Points on a hilly landscape, in no order, each with its height.
From any point a ball rolls to the lowest of the 2 points nearest to it. It stops when none of these is lower. Distance is the straight distance between rows; heights are no part of it.
j503: [112 151 162  67 174 136 139 155 164 137 156 115 174 125 120  37 121 116
  81 131 128  86  70 174 158 151 131 142 102  76 141  61  74 138  88 128
 124 101 125  47 128 122  98 172]  height 5.37
j401: [181 127 162 106 116  97 121  71 133 136 121 168 161 131 128 136 187 106
  91 116 126 131 112  90 113 136 138 113 128  86 157  65 180 103 142 140
 133 128 113 144 130 135  93 146]  height 3.32
j956: [102  82  97 175 126 171 160 133  79  54 144 103  75 159 144 158  51 126
 179 142 158 190 194 122 142 156 124 107 156 194 132 170 128 123 123 100
  91 130 136 158  89  90 159 133]  height 3.71
j405: [134 113  70 139  86 143 120 164  95 102 116  93  92  66 115 142  94 107
 124  92 110 124  92 138 141 119 168 153 106 176 120 161 131 151 103 145
 135 156 159 121 135 103 135 118]  height 4.26
j74: [176 124 163 122 131  86 127 180 113 195  69 130 104  97 128 117 147 130
  76 122 162 103  93 117  95 122 121 108 103  78 142 139  96 161  51 151
 173 140 116  85 158 157 112 139]  height 4.51
j995: [164 134 172 163 132  85 129 153  99 131 125 120 110 108 126 110 124 141
  98 139 179  82  83 203 103 113 143 131 112 107 150 159 104 131  78 174
 104 118 119 134 117 186 142 128]  height 5.95
j430: [123 115 124 169  81 172 122  65 134 107 142 126 148 136 106 109 127 124
 164 159 145 148 153 103 113 105 114 144 162 156 154  96 171  75 166 120
 112 127 113 180 127 119 195  97]  height 6.99
j473: [106 161 168 124 185  87 142 127 137 154 120 131 168 149 121  90  99 165
 115 150 128  87 104 186 138 165  83 137 120  81 124 116  95 107 153 155
 139  94 137  80 128 142 117 141]  height 1.69
j954: [106 109 146  88 122 106  83  66 155 138 103 186 128 126  94 186 152 104
 147 110 127 180 157 114 148  87 120 115 149 198  57 118  95 112 207 149
  97 142 139 174 166 110 138  54]  height 5.25
j784: [172 129 130 182  87  95 114 158 107 137 106 155 123 104 156 133 198 142
 116 164 156  94  64 138 133 123 152 122 121 114 173 148 173 170  76 139
 138 155 100 134  96 140 101 114]  height 5.92
j168: [ 80 106  78 154 129 178 166 119  97  74 160 103 104 126 122 134  98 137
 176 142 138 167 218 117 144 151 135 140 157 216 134 137 141 119 114  96
 123 112 123 177 138 103 176 144]  height 4.08
j240: [156 112  78 124 158 143 156  77 118  85 135 140 131 144 158 145 156 151
 175 123 148 173 186  81 145 151 147 100 144 163 141 142 165 138 128 115
 159 135 123 173 117 115 145 143]  height 6.07
j977: [113 141 124  91 173 159 131 137 159 142 172 119 168 138 112  70 113 133
  82 122  57 114 127 115 118 157 134 166  80 132 113  91  82 119 168  91
 118 149 132  96 112 142 148 155]  height 4.64
j533: [147 128 111 137  93 132 133  69 139  84 157 151 137 100 143 178 208 135
 119 121 115 112 109 103 127 122 142 109 119 132 178 121 196 125  94 114
 136 112  78 171 125 113 108 100]  height 3.66
j26: [129 159 187  68 144  90 152 163 148 129 166 136 135 124 123  53 152 138
 101 120 150  88  63 183 155 130 135 115 141  60 143  65 101 110  60 135
 128  98  89  85 153 104  96 145]  height 5.67
j422: [171 114 101 141 153 138 140 109  81 135  80 133 133 106 133 183 134 149
 114 118 134 159 198  81  77 114 132 115 108 151 139 209 120 120 102 139
 147 127 140 153 169 156 155 123]  height 5.34
j648: [142  99  93  95  69 149 115  48 151  70 180 168 142 119 128 201 202 125
 159 113 122 165 158  61 137 136 162  75 151 181 147 107 153 148 145 113
 167  98  99 215 149 105 113  80]  height 2.81
j488: [147 108 116 136 160 154 185 130 148  90 149 119 130 110 135 117 179 146
 163 151 130  97 146 142 128 122 173 105  94  96 156 136 168 130 101 107
 145 124 113 154 111 154 100 151]  height 4.89
j7: [123 144  66 115 127 189 140 164 132 101 150 102 126 112 130  93 118 101
  88  94  72 133 117 100 170 110 154 180 107 157 112 100 153 143 127  92
 113 151 162 114 121  91 110 154]  height 7.23
j367: [126 129 132  93 127  94 118 148 134 120  82 123  96 102  98 166 129 129
 151 102 110 139 135 146 100 148 120 103 113 136 122 133 108 140 147 171
 147 101 103 132 141 151 118 101]  height 5.90
j111: [124 141 169  85 165  70 139  99 177 147  83 153 117 150 133  93 118 149
  98 147 112 115 111 183 136 180  70 127 122  87 126  88  96  88 181 163
 133  87 137  94 153 129 137 121]  height 0.42
j16: [ 49 139 132 105  85 168 101  65 167 105 189 152 129 100  85 145 147 129
 145 125  89 143 173  95 131 119 134 147 146 194 121  80 132  96 169  90
 103 108 111 197 174  91 151  86]  height 5.32
j864: [156 114  94 132 142 139 120 157 122 163 109  89 108 105 126 157 121 115
 105 116 108 129 120  75  74 130 156 121  67 115 127 182  74 154 116 140
 173 154 145  90 144 163 157 142]  height 8.10
j704: [143 130 130 153 123 100  87 158  95 159  80 115 101 115 120 177  42  87
  79  98 127 144 118 119  99 101  91 155 119 157 127 211  81 155 139 136
 126 171 175  90 135 150 158  95]  height 4.62
j607: [125 135 112 168 135 171 129 172 151 174 165  88 130 150 138  79  69 127
 155 171 176  73 106 218 136  73 136 172 115  83 116 153 130 126 102 116
  88 120 175 109  93 156 137 175]  height 7.94
j750: [111 132  82 145 121 177 168 149 135  64 171 105 111 116 139 127 141 132
 116 108  84 144 158  91 172 135 160 136 133 176 124 101 182 164 127  54
 126 115 141 131 134  83  95 154]  height 7.01
j848: [135 140 156  84 142 136 150 142 162 115 136 131 163 166 119  51 175 129
 116 147 150  93 100 133 152 116 136 113 133  58 137  65 183 131  91 113
 117 129 101 103  98 140  59 167]  height 2.83
j574: [ 81 101 125 159 116 164 136 140  95  83 127 107 115 174 141 142  24 118
 177 141 117 165 191 152 132 145  80 111 172 172 139 167 132 111 148 132
  99 154 151 120  66 109 171 103]  height 3.29
j815: [ 73 125  98 112 146 157  93 103 107 157 155 146 154 141 129 154  74 127
 119 118 109 134 163 123 163 131  93 207 119 214  79 163  81 120 180 121
 101 180 158 132 133  85 196  85]  height 2.27
j691: [115 130 160  41 144  69 125 126 195 149 112 149 139 130 104 103 144 122
 111 119 100 139 115 157 134 154 105 115 107  87 124  58 102  98 163 150
 138 104 116 104 158 124 107 143]  height 1.61
j852: [172 123  93 145 133 146 142 178 121 166 117 129 142 126 167 104 152 157
 157 182 159  88  99 159 141 106 186 120 109  92 125 171 149 188  56 118
 137 169 151 111  74 149  84 170]  height 4.14
j15: [118 100  91  26  92 111 118  91 190 111 152 173 114 108  94 184 192  82
 111  88  82 147 142 107 156  99 168  98 114 159 106  80 155 147 161  99
 126 132  99 170 158  97  88  93]  height 3.51
j682: [115 140 167  69 174  77 138 177 108 194 103  98 136 158 126  63 127 135
 114 125 149  88  75 130 121 129 102 103 120  62 103 144  72 132  83 159
 190 117 135  58 141 136 121 156]  height 3.44
j986: [158 130 123 165 104  97 115 155  78 114  84 127 101 108 138 154 119 123
 163 133 155 145 120 135 132 105 121 117 159 124 120 166 180 141 101 149
 121 143 139 135 113 130 104 131]  height 4.25
j182: [160 106  79 129  63 136 128  79 133  55 131 146 125 110 152 194 197 128
 173 126 129 152 130  83 160 131 154  76 148 164 171 127 171 148 135 118
 153 121 107 186 125  89 125  86]  height 3.18
j323: [122 145 120  77  79 139 144  98 168  89 161 142 118 106 122 136 197 127
  78 127  90 113  90 115 119 102 162 116 112 104 166  93 183 126 108 111
 133 115  80 158 123 105 105 102]  height 4.11
j299: [116 101 121  81 127 113 115 108 167 115 121 162 133 132 103 180 154 112
 170 109 109 199 142  81 155 116 131 114 143 166  67 115 114 127 234 117
 125 156 145 163 139 104 138  86]  height 4.92
j927: [120 163  79 135 131 180 143 157 150 124 135  99 131 124 130  79 111 115
 119 120 102 111 100 158 148 106 159 160 108 115 116 100 150 132  92 119
 103 118 154  86 115 121  99 185]  height 7.46
j566: [136 146 213  78 104  60 110 144 155 133 144 132 122 140 128  81 180 117
 114 136 173  98  67 149 142 142 106 117 174  75 139  70 104 104  98 167
 138 102  84 109 166 115 120 128]  height 5.99
j339: [ 87 162 121 165 133 181 135 161 176 135 143 120 150 135 124  54  86 143
 130 158 144  96 106 190 147 109 129 174 132  83 123 115 141 116 114 106
  92  92 144  83 123 122  99 167]  height 7.70
j662: [ 90 160 127 135  88 155 124 111 179  91 171 127 114 104 108 119 141 134
 105 125  77 123 113 142 120 113 145 157 124 134 152  95 163 103 140  91
 102  96  87 144 148  99 129 103]  height 4.60
j68: [141 119 133  55 115  90 111 103 182 140 117 178 144 142 109 138 156  91
 106 110 113 161 129 113 125 146 134 114 122  97 115  65 142 104 185 145
 140 117 108 148 155 127  92 137]  height 2.45
j931: [124 143 125 186  89 140 116 175 124 129 122 112 119 126 150 122 120 135
 159 168 178 113 104 164 144  94 142 136 156 108 114 142 187 157  77 138
  92 131 140 122 100 126  84 143]  height 3.69
j979: [ 87 133 104 160  90 164 147 161 181  80 132 102 123 156 113  57 160 159
 175 132 158 127 107 109 146  97 161  83 189  73 149 107 167 152 118  85
 148  94 110 111 119 106  95 129]  height 1.49
j916: [149 137 163 181  95 112 117  94 124 130  97 110 116 170 141  80 118 132
 156 185 185 109  96 168 133  85  96 138 181 105 130 121 173 111 138 154
 110 114 145 131  83 169 121 136]  height 6.25
j243: [ 82 144 108 144 122 111 131 139 113 108  99 110 109 193 139 126  49 149
 166 145  99 134 144 164 146 134  62 116 160 124 120 175 121 128 163 136
 133 132 157  86  67 118 153 109]  height 2.72
j261: [151 128 147 169 155 101 121 139 106 146 121 114 124 133 128 110  64 121
 108 144 153  87 106 230 101 129 107 153 105 118 143 164  76 104 112 177
  98 108 153 114 120 171 155 141]  height 6.33
j908: [146 147  83 137 162 145 152 172 135 176 158  88 145 165 146  57  83 122
 123 155 152  65  77 193 118  93 150 135  88  68 109 150 106 142 102 131
 122 127 190  83  79 163 134 176]  height 8.13
j383: [164 121 166 109 149 108  99  79 133 169 115 168 127  95 117 156 161 121
  78 116 111 155 145  93  90  96 146 146 106 148 113 132  99  98 133 142
  97 141 112 153 182 138 152 112]  height 5.40
j717: [ 74 134 148 177 144 135 125 143  77 169 127 132 147 155 149 179  33 142
 140 127  95 144 165 134  96 171  83 135 136 146 125 162  95 104 176 116
 129 140 165 117 103 112 166 118]  height 3.46
j303: [103 101 121 106 140 112 132  93 127 106 128 152 120 167 124 173 100 137
 183 119 121 203 165  85 119 163 106  92 170 174 100 137 105 112 237 121
 140 139 148 147 110 114 166  91]  height 4.54
j276: [137 126 131 140  98  96 102 135  80 101  91 136 113  87 137 170  90 104
 137  91 143 167 147 107 131 125  96 130 161 156 116 138 159 118 146 146
  89 150 140 145 118 119 121  95]  height 4.73
j519: [130 117 105  84 128 106 144 172 130 103  86 123  94 120 124 171 136 124
 166  83 121 159 139 104 137 172 138  89 124 113 116 128 129 168 144 148
 173 118 113 114 132 116 101 127]  height 5.65
j322: [153 104 129  53 145 119 123 167 156 164  86 131 134 134 106 126 144  97
  87  80  99 149 119  94 123 144 136 114  92  91 121  84 120 146 119 147
 151 140 113  75 124 134  86 156]  height 6.34
j929: [124 131 131 209 107 183 158 153 161 105 178 112 148 140 149  82 148 156
 144 174 157  85 125 131 127  94 166 145 136  90 149 106 183 122 116  69
 103 111 109 142 112 136 119 145]  height 1.45
j203: [175 105 174  91 169 123 141 150 141 164 128 115 132  83 103 142 149 108
  61  95 118  89 115 116  93 136 156 123  56  96 151 117  64 136 108 125
 143 144  99  92 167 163 112 135]  height 7.75
j518: [ 96 146 150 112 147  66  97 130 129 194  70 148 120 140 133 148  57 112
  99 118 102 128  93 140 135 144  73 146 108 108 121 152  45 130 156 153
 150 122 184  22 136  96 114 130]  height 2.12
j262: [ 90  93  82 175  74 184 161  99 139  33 178 120 102 124 120 119 125 135
 169 138 137 177 188  91 142 127 148 121 182 196 155 102 161 122 138  63
 119  97 116 181 146  80 164 123]  height 4.43
j958: [ 79 140 127 156 133 108 104 133  83 172 116 131 159 146 142 165  19 120
 122 119  90 117 114 154 125 154  73 149 111 125 127 182  76 124 151 134
 138 132 193  49 102 102 139 123]  height 2.88
j759: [126 142 230 106 102  58  94 109 148 150 119 156 145 138 121 107 158 135
 122 149 166 119  88 147 113 162  90  97 176  90 131  56  96  86 170 164
 133  87 113 123 154 128 131 102]  height 6.36
j404: [144 130  78 155 103 154 134 129 104  92 155 137 116  92 165 154 194 142
 132 138  99 124 140 107 142 123 162 133 117 161 157 161 157 133  81 103
 127 149 117 174 119 117 144 121]  height 4.17
j201: [134 116 109 223  80 174 145 134 101  82 160 118 139 141 177 149 149 142
 162 154 147 146 139  77 147 130 159 122 161 146 159 110 199 152 129  78
 107 136 123 151 101 104 120 123]  height 6.61
j999: [157 121 157 114 155 145 119 139 158 170  79 103 117  85  98 160 131 103
  74 103 109 125 127  88  70 112 147 126  55 127 123 150  55 148 126 139
 154 137 112  91 177 164 134 126]  height 7.92
j312: [163 113 129 158  81 150  93  69  64 104 123 140 139 125 125 140 140 128
 139 143 152 144 164 126 124 114  95 135 143 189 151 160 148 116  99 164
 103 132 105 202 117 153 162  89]  height 7.59
j199: [142 109  71 139 140 150 121 113  68 138 134 125 114  79 164 175 129 119
 106 102 118 135 196  72 132 117 140 155 108 189 125 200 104 148  84 117
 141 154 140 158 174 118 156 133]  height 4.91
j673: [144 115  97 138 130 168 192 178 157 113 119 119 104 125 146 101 174 166
 182 178 150  94 114 157 157 123 207  88 112 101 133 155 171 180  76  92
 150 137 123 125  87 120  65 167]  height 4.53
j884: [ 94 158 140 110 127 135 138 141 185 108 130 106 151 173 110  34 172 145
 168 146 179  93 101 125 165 108 122  97 178  51 129  74 175 141 119 111
 148  99 115 110 121 124  77 146]  height 2.17
j106: [188 125 166  77 176  70 142 110 145 192  55 145  88 153 127 119 129 107
  30 101 136 138 116 114  90 121  94 122 117  87 124 116  92 121 129 154
 153 132 152  75 169 143 112 141]  height 3.88
j892: [102 138 134  80 184 144 131 139 168 143 142 130 187 129  96  78 119 125
  82 122  69 116 110 148 136 176 121 156  83 101 136  61  91 119 133 118
 131 119 142  60 117 122  90 173]  height 5.04
j70: [141 105  50 160 118 159 148 151  83  87 133 110 103  83 159 162 118 127
 131 120 130 126 165 123 153 119 155 150 116 201 122 184 146 160  76 118
 125 156 143 158 123 103 152 139]  height 4.57
j32: [162 131 169 173 105  91 129 138 102 123 127 144 121  71 152 143 172 131
 117 151 142  95  86 169  91 105 156 113 112  95 171 140 148 120  58 134
 125 125  93 156 122 152 106 116]  height 5.53
j185: [ 97 105 101  90 149 150 140  98 141 114 183 136 122 115 113 143 167 144
 140 107  71 184 178  74 123 169 151 126 112 174 112 106 123 141 160  79
 139 132 117 173 145 132 130 140]  height 6.01
j677: [127 109  88 204 107 193 178 136 134  52 182 108 106 128 159 132 171 146
 135 147 102 125 166 107 162 125 184 114 136 162 160 112 189 156  98  40
 130  97 120 167 128  91 109 150]  height 6.84
j126: [ 71 120  93 195 139 206 131 125 144 111 141 120 150 184 113 107  58 151
 149 153 150 138 173 149 145 145  86 165 148 165 135 137 156 108 163  93
  96 126 128 155 122  98 178 118]  height 0.60
j172: [106 164 189 163 156 139 146 127 168 120 158 131 153 142 132  64 101 148
 131 176 180  78 111 200 142 123 118 164 165  70 139  92 131  77 125 121
  83  89 136 112 130 128 110 144]  height 7.95
j563: [119 121 121 153  64 170 108  51  97 104 167 150 143 129 137 127 162 136
 154 149 140 144 173  70 121 112 128 138 146 186 150 110 135 114 119 124
 127 136  94 208 125 128 194  84]  height 7.27
j670: [186 143 198 153 118  73 126  92 122 146 128 136 112 149 148  64 163 126
 137 177 208  84  68 162 143  85 126 110 184  79 136 104 155 127  93 161
 111 111 136 131 106 168 100 139]  height 5.69
j29: [141 127 125 102 149  96 104 129 131 147  92 133 101 108 116 164  80 100
  94  86 108 152 110 120 144 104  97 163 119 172  88 168  86 141 180 140
 117 164 159  94 149 119 145  99]  height 4.03
j274: [ 76 123 127 128 139 121 125 112 121 126 107 156 138 162 127 179  56 143
 153 123  85 165 173 128 142 157  54 134 145 177 110 170 102  96 226 117
 137 164 157 123  97  89 157  84]  height 4.04
j513: [121 118 121 180 115 199 177 170 166  93 152 106 137 149 145  39 150 171
 162 166 167  92 129 125 142  78 186  99 162  60 137 134 155 140 113  45
 128 118 126 119  97 149  89 146]  height 0.76
j167: [117 133 128 156 156 118  89 108 112 166 130 123 143 123 123 152  54 125
  82 116 128 122 131 192 104 154  74 187  80 162 141 175  77 119 138 156
  98 121 157 122 152 146 162 137]  height 6.77
j62: [128 102 107  83 135 130 135 169 135 137  88 129  91  87 109 201 128  92
 140  75  86 167 129  74 130 135 167  97 107 148  95 145  90 158 167 127
 182 140 153  81 162 109 103 118]  height 5.88
j656: [188 108 103  97 151 109 146 118 132 133  78 128 107 109 128 122 186 128
  86 107 123 104 118 123 124 120 151 116  74 124 154 150 146 152  88 153
 159 143  91 129 138 156 107 142]  height 5.77
j546: [ 91 141 135 111  95 134 115 112 170 112 166 138 111  75 108 165 150 109
 125 124  78 155 132 136 114 110 141 146 122 155 114  81 134  86 149 116
 105 118 112 167 161 104 139 115]  height 4.96
j910: [181  94 113 167  83 125 109  79 103  89  99 148 149 115 148 192 183 130
 182 131 156 139 135  97 130 135 115  64 141 149 177 132 172 141 127 167
 154 117 116 179 122 137 112 100]  height 3.65
j417: [ 93 142 131 157 121 152 130 131 128  90 138 128 135 125 128 154 146 139
 182 122 133 137 140 122 111 176 127  96 147 127 145 101 165 139 139 115
 130  83  99 166 119 128 105 125]  height 6.15
j142: [108 145 115 116 114 110 109  96 118 112  98 154 125 116 129 159  87 113
 149 103 121 169 164 126 124 137  93 136 151 154 110 123 158  77 170 142
 103 122 139 154 144  98 149 111]  height 5.13
j215: [ 96 145  90 110 135 117 131 133 130 124 111 120 135 121 125 120 103 122
 148 117  86 151 129 128 147 130 110 146 123 122 115 117 129 109 181 122
 135 135 157 106 129 110 139 148]  height 5.58
j811: [ 77 153  97 121 145 155 145 158 157  94 147 103 128 130 122 114 115 138
 178 122  86 152 149 130 127 169 126 132 124 137 130 105 140 128 161  97
 144 104 136 124 130 124 121 143]  height 5.87
j993: [198 147 187 144 160  75 122  87 119 148 112 171 130 134 142 106 142 122
  91 124 168 129 102 152 104 138 113 143 144  90 161  93 154  91 126 154
 104 109 118 141 152 145  90 152]  height 4.28
j651: [130 150 147  69 155  61 112 126 146 188  72 164 115 161 141 110  87 118
  74  91 102 140  88 129 133 132  97 131 133  91 104 121  89 120 145 161
 154 147 169  38 141 107 105 146]  height 2.92
j580: [146 139 182 103 178 110 134 125 151 148 151 130 143 116 105 129 132 131
  67 104 118  87 107 157 116 160 132 144  77 112 139  98  75 114 151 140
 123 121  86 118 157 169 136 125]  height 7.52
j886: [133 138 144  99 156 164 152 112 152 115 168 123 172 166 100  80 163 138
  95 125 114 105 127 118 131 148 128 135 113  98 151  65 182 119 129  97
 114 136  81 134 107 141  88 153]  height 3.48
j154: [173 138 182 127 194 106 156 162  95 185 159 118 154 173 141  89 134 128
 106 165 219  53  96 165 154 100 121 132 130  52 106 136 129 144  80 121
 124 143 133 102 107 183 101 149]  height 3.22
j610: [153 125  58 100 118 138 147 136 125  92 111 144 116  82 139 153 170 113
 110  76 108 126 111 125 179 113 174 143 103 158 134 123 186 166  92 123
 135 155 128 133 134  87  75 124]  height 4.32
j37: [ 98 121  89 119 155 147  86  79  98 187 150 134 138 111 130 149  83  93
  94  91 119 119 151  99 151 123 117 204  93 203  94 171  55 139 146 132
 117 167 173 123 156 101 172 127]  height 2.91
j684: [116 129 175 118 126 133  89  41 129 142 146 164 157 129  91 139 164 141
 131 139 118 131 135 112  99 138 115 128 144 181 123 106 115  84 188 144
 119 130  99 199 148 140 172  72]  height 7.14
j727: [ 73 154 135 126 114 117 101 187 112 163 139  97 138 158 139  89  92 142
 152 148 140 107  94 139 137 146  84 141 155 107 103 141 107 147  94 129
 122 129 139  76 109 111 139 124]  height 2.60
j436: [ 83 122 118 207 119 195 145 161 143  99 130 112 127 194 142 117  51 154
 197 149 162 147 164 134 159 130 110 136 187 125 123 140 158 127 155  92
 108 106 148 112  90  96 129 132]  height 1.48
j854: [122 111  91 105 160 142  89 106 131 164 108 110 112  92 109 176 113  95
  94  71  99 130 128  90 146 108 143 176  75 186  87 166  51 161 143 142
 134 165 157  96 156 118 126 116]  height 3.49
j362: [122 113 145 157 139 139 113 114  61 143 104 118 135 133 125 156  50 117
 113 127 125 145 195 151  79 121  78 129 129 160 141 202 111  71 103 171
  92 121 137 162 114 173 174 107]  height 7.86
j145: [ 91 103  97 164  54 183 149  63 167  44 178 120 116 138 114 142 153 131
 185 126 126 178 155  72 131 135 146  91 168 149 191  87 171 129 156  65
 147  92 120 184 142  98 143 115]  height 4.71
j412: [133 144 116 146  97 112  89 152 121 121 124 127  98  83 122 128 108 120
  96 110 115 141  81 158 138 115 138 184 117 151 117 118 130 137 104 136
  91 134 116 106 143 125 127 133]  height 3.73
j515: [137 153 176 111 215  95 165 164 108 164 140 113 173 177 125  90 121 142
 111 132 165  55 120 142 129 139 107 114 126  61 118 121 109 126 145 129
 143 142 116  98 108 163 121 136]  height 2.57
j694: [ 79 126  90 155 130 178  99 119 136 133 145 124 142 154 121 118  81 142
 118 129 127 129 161 144 157 136  81 207 123 189 112 139 126 129 176 115
  95 159 136 138 126 102 197  92]  height 1.56
j318: [ 81 162 145 142 112 111  97 168 133 162 144  89 121 143 133  81 118 145
 181 180 183  96  94 159 158  98 120 126 181 110  87 149 146 148  58 134
 112 126 137 106 120 105  87 155]  height 3.17
j597: [111 103 115  68 139 121 120 164 156 160  84 123  98 101 106 137 120  85
 123  85  67 150  86  92 130 124 163 109  79 112  95 104  58 155 156 141
 179 142 140  46 138 106  93 141]  height 6.08
j964: [148 133 182 180 136 112 137 119  68 132  97 121 129 146 134 145  84 135
 154 147 153 119 171 153  82 127  99  78 143 106 147 184 129  99 121 166
 119 105 135 151  89 183 143 122]  height 7.58
j348: [ 71 120 110 118 149 171 122 107 113 168 174 119 140 119 120 129 100 127
 140 149  71 143 192 104  94 138 129 171  98 180 100 141  56  89 158 104
 135 131 138 163 146 125 206 137]  height 5.41
j707: [ 94 105  94  79  81 134 136  77 189  85 191 165 120 111 107 189 203 102
 138 103  86 147 150  82 126 135 158  92 137 165 121  85 151 157 158  80
 154  94 100 188 150 103 100  80]  height 3.16
j128: [102 142 121 104 130 116 155 193 147 127 106 113 102 133 123 112 139 151
 173 117 133 115 108 137 151 157 149 106 126  90 123 112 144 170 100 154
 163  97 109 106 125 116  80 146]  height 5.38
j779: [111 117  95 118 158 150 145 112 110 132 148 120 123 109 129 165 121 130
 129 102  83 160 202  71 117 151 155 133 101 175 106 147 108 126 142  96
 143 135 136 143 159 114 160 153]  height 5.75
j460: [192 131 162 122  97  77 137 123 120 131  90 130 114 144 138  83 206 130
 137 154 181  91  65 141 143 103 120  90 162  67 149  98 160 131 105 176
 151 123 114 129 115 148 113 142]  height 6.17
j785: [130 139 105 101 173 173 136 124 141 143 170 119 170 153 109  94 143 139
  75 118  94 112 134 125 127 156 120 178  80 147 134 106 144 142 126 105
 101 148 104 134 116 149 131 154]  height 4.13
j953: [121 135 151 191  92 146 109 115 127 103 121 114 138 153 129  87 109 133
 162 164 155 136 129 148 118 109 108 141 165 109 144 103 183  93 143 140
  93 124 122 142 100 140 154 114]  height 6.65
j945: [130 147 154 132 122 126 162 158 137 102 153 123 121  91 135 111 166 145
 133 138 144  65  89 168 123 110 162 121 108  83 156 113 151 128  68 117
 129 114  86 128 119 145  99 128]  height 5.21
j565: [116 157 173 142 121 118 115 117 119 118 137 125 146 121 115 101 111 146
 128 150 126 120 118 161 103 140 110 141 149 106 138 102 141  82 156 144
 104 100 110 147 125 146 167 116]  height 6.96
j689: [ 66 157 117 177 131 160 130 191 125 140 141  95 143 180 149 110  50 155
 176 165 143 116 135 159 141 123  93 144 166 112 108 160 128 135 128 105
 115 119 168  97  84 110 135 148]  height 2.05
j449: [139 102  96 163 125 131 124 169  54 127 116  96  99 116 141 196  39 107
 116  87 127 151 150 125 105 126 114 132 127 158 129 217  95 156 117 130
 126 166 180 101 108 126 160 109]  height 5.03
j400: [196 112 150  97  98  82  88  74 139 137  94 183 106  93 121 182 186 106
  78 110 139 167 124  98 115  97 140 119 118 147 115 119 131 117 149 152
 104 135 102 163 179 133 115  85]  height 4.88
j538: [176 102  94 155 145 125 148 104  83  99  87 142 129 143 165 176 144 150
 155 134 146 169 181  78 115 134 122  97 147 163 142 199 142 135 111 131
 145 144 134 164 111 134 153 130]  height 5.73
j834: [165 118 163 121 162 113 155 179 119 188 135 127 147 127 163  76 161 139
 141 178 198  46  81 156 147  86 152 107 117  58 112 153 137 175  50 125
 148 163 125  96 104 163  83 160]  height 3.70
j921: [136 105 143 173  99 149 104 126  67 122 134 131 141 129 144 148  98 123
 139 146 130 161 172 118  90 133 111 129 149 175 138 169 135 113 117 150
  87 156 112 186  94 160 196  93]  height 7.84
j642: [117 131 106 148 107  99 114 160  77 110  79 100  97 171 124 120  41 115
 141 137 129 131 127 191 144  95  77 115 164 134 116 187 137 141 114 176
 103 156 172  83  67 129 135 119]  height 3.36
j911: [142 131 204 120 111  90  94  71 142 137 107 151 146 131  90 154 155 121
 133 134 137 132 111 128  94 142 112  84 140 125 130  74 107  89 216 162
 118 100  98 175 143 164 136  93]  height 6.76
j881: [145 138 146 191  93 170 144  97 119  91 143 127 158 149 142 146 163 141
 186 137 149 137 127  87 131 145 145 107 164 114 155  89 189 143 139 116
 142 110 116 160 102 117 109 137]  height 6.39
j874: [118 168 141 156 131 109  90 179 110 161 138 116 116 109 134 123 102 130
 102 133 124 122  75 145 114 139 122 169 122 104 120 121 119 143 101 136
 102 120 140  80 143 135 124 148]  height 3.20
j737: [186 105 128 126  74 107 103  72 113 117  78 162 133 118 141 183 194 127
 115 125 138 161 135  83 103 108 124  84 135 151 149 124 143 113 149 159
 146 122 116 186 148 156 138  83]  height 4.27
j216: [128 128  79 145 123 143 153 205 109 109 144  78 105 137 146 134 118 156
 154 143 103 147 126 116 106 167 177 109 125 112 112 154 102 163 111 114
 153 133 136 106  97 123 156 153]  height 5.54
j842: [142  97  94  97 150 109 158  78 143  80 158 140 126 141 121 142 181 143
 168 128 120 176 175  81 118 179 143  90 140 137 146 102 142 120 145 110
 173 123 119 199 141 140 133 145]  height 6.32
j78: [135 150 183 116 135  66 110 182 116 196  99 111 109 137 125 127 108 123
  91 128 137 120  99 111  78 117  98 116 126  76 117 157  64 132 108 148
 160 127 137  54 154 154 150 134]  height 3.98
j307: [138 130 147 104 118  86 123 179 113 179  81 139 103 131 135 109 164 120
 118 111 149 100  87 135 141 135 126 103 124  88 120 135 151 168  62 169
 157 134  99  95 134 116  83 148]  height 4.99
j277: [129 125  97 148 114 121 123 189  80 127 119  99 105 146 152 162  72 133
 139 115 116 157 124 113 122 150 134 125 138 139 102 183 104 166 133 127
 139 160 158  86  84 113 156 130]  height 5.29
j765: [ 84 146 159  58 154  79 148 173 134 157 133 105 154 156 118  54 164 126
 167 142 170 106 101 133 148 137 102  91 158  60  95  98 113 129  86 138
 175 120 104 102 139 125 120 152]  height 2.90
j246: [122 129 142 127 181 130  90 114 151 185 139 134 154 111 115 138 104 123
  61 125  93 102  97 156 108 167 114 176  69 140 113 133  44 115 166 159
  97 120 143  86 157 128 141 134]  height 7.18
j686: [170  89 100  40 130 121 124 109 155 154  99 156 126 116 102 143 203 105
  66  93  84 157 147  88 131 112 154 115  76 138 125 120 134 150 112 141
 150 162  95 127 140 133  96 130]  height 6.24
j672: [109 125 146 122 157 148 144 133 139 146 183 125 147 114 104 103 122 139
 118 144  72 130 161 117  97 152 147 161  97 132 102 115  80  88 169  94
 129 148 117 137 142 159 196 133]  height 5.05
j912: [149 137 214 150 121  97 124 120  85 119 101 125 146 136 103 120  98 135
 137 162 163 110 134 174 104 133  84  88 172  90 144 133 117  74 134 177
 104  97 119 152 110 189 145 103]  height 7.31
j917: [168 114  85 139 171 150 149 163 107 153 159  75 153 132 134 117 122 117
  99 110 110  96 113 139 101 137 163 137  67  96 126 154  99 150 113 110
 149 144 155 103 111 170 162 174]  height 8.30
j545: [168 135  91 137 159 140 154 115 125 119 104 115 116 105 145 117 149 135
 135 135 132 104 134 152 125 101 160 137  93 121 130 165 163 125  80 152
 130 146 133 148 120 152 116 170]  height 5.28
j150: [114 137 149 114 131 118  84  71 125 168 114 176 124  90 111 186 128 107
 112  96 115 179 156 114 121  89 126 156 115 196  78 138  81  97 149 137
  95 134 119 163 179 114 138  90]  height 5.66
j719: [178 148 209 137 147  42 113 110 109 167 108 156 115 167 161  87 146 123
 105 141 207 121  70 170 128 128 119 133 186  91 138 101 130 119  92 172
 122 103 137 113 153 142  83 160]  height 5.06
j139: [142 125  73  58 100 121 126  98 141  93 147 143  99  72 128 173 174 106
 124  71 102 138 159  94 181 107 159 127 128 183 102 129 149 146 124 125
 132 146 121 177 162  92 101  86]  height 3.91

For each start below, name the point where the ball stops.
j999 | j488
j964 | j111
j911 | j513
j348 | j513
j449 | j126
j150 | j518
j921 | j111
j673 | j111
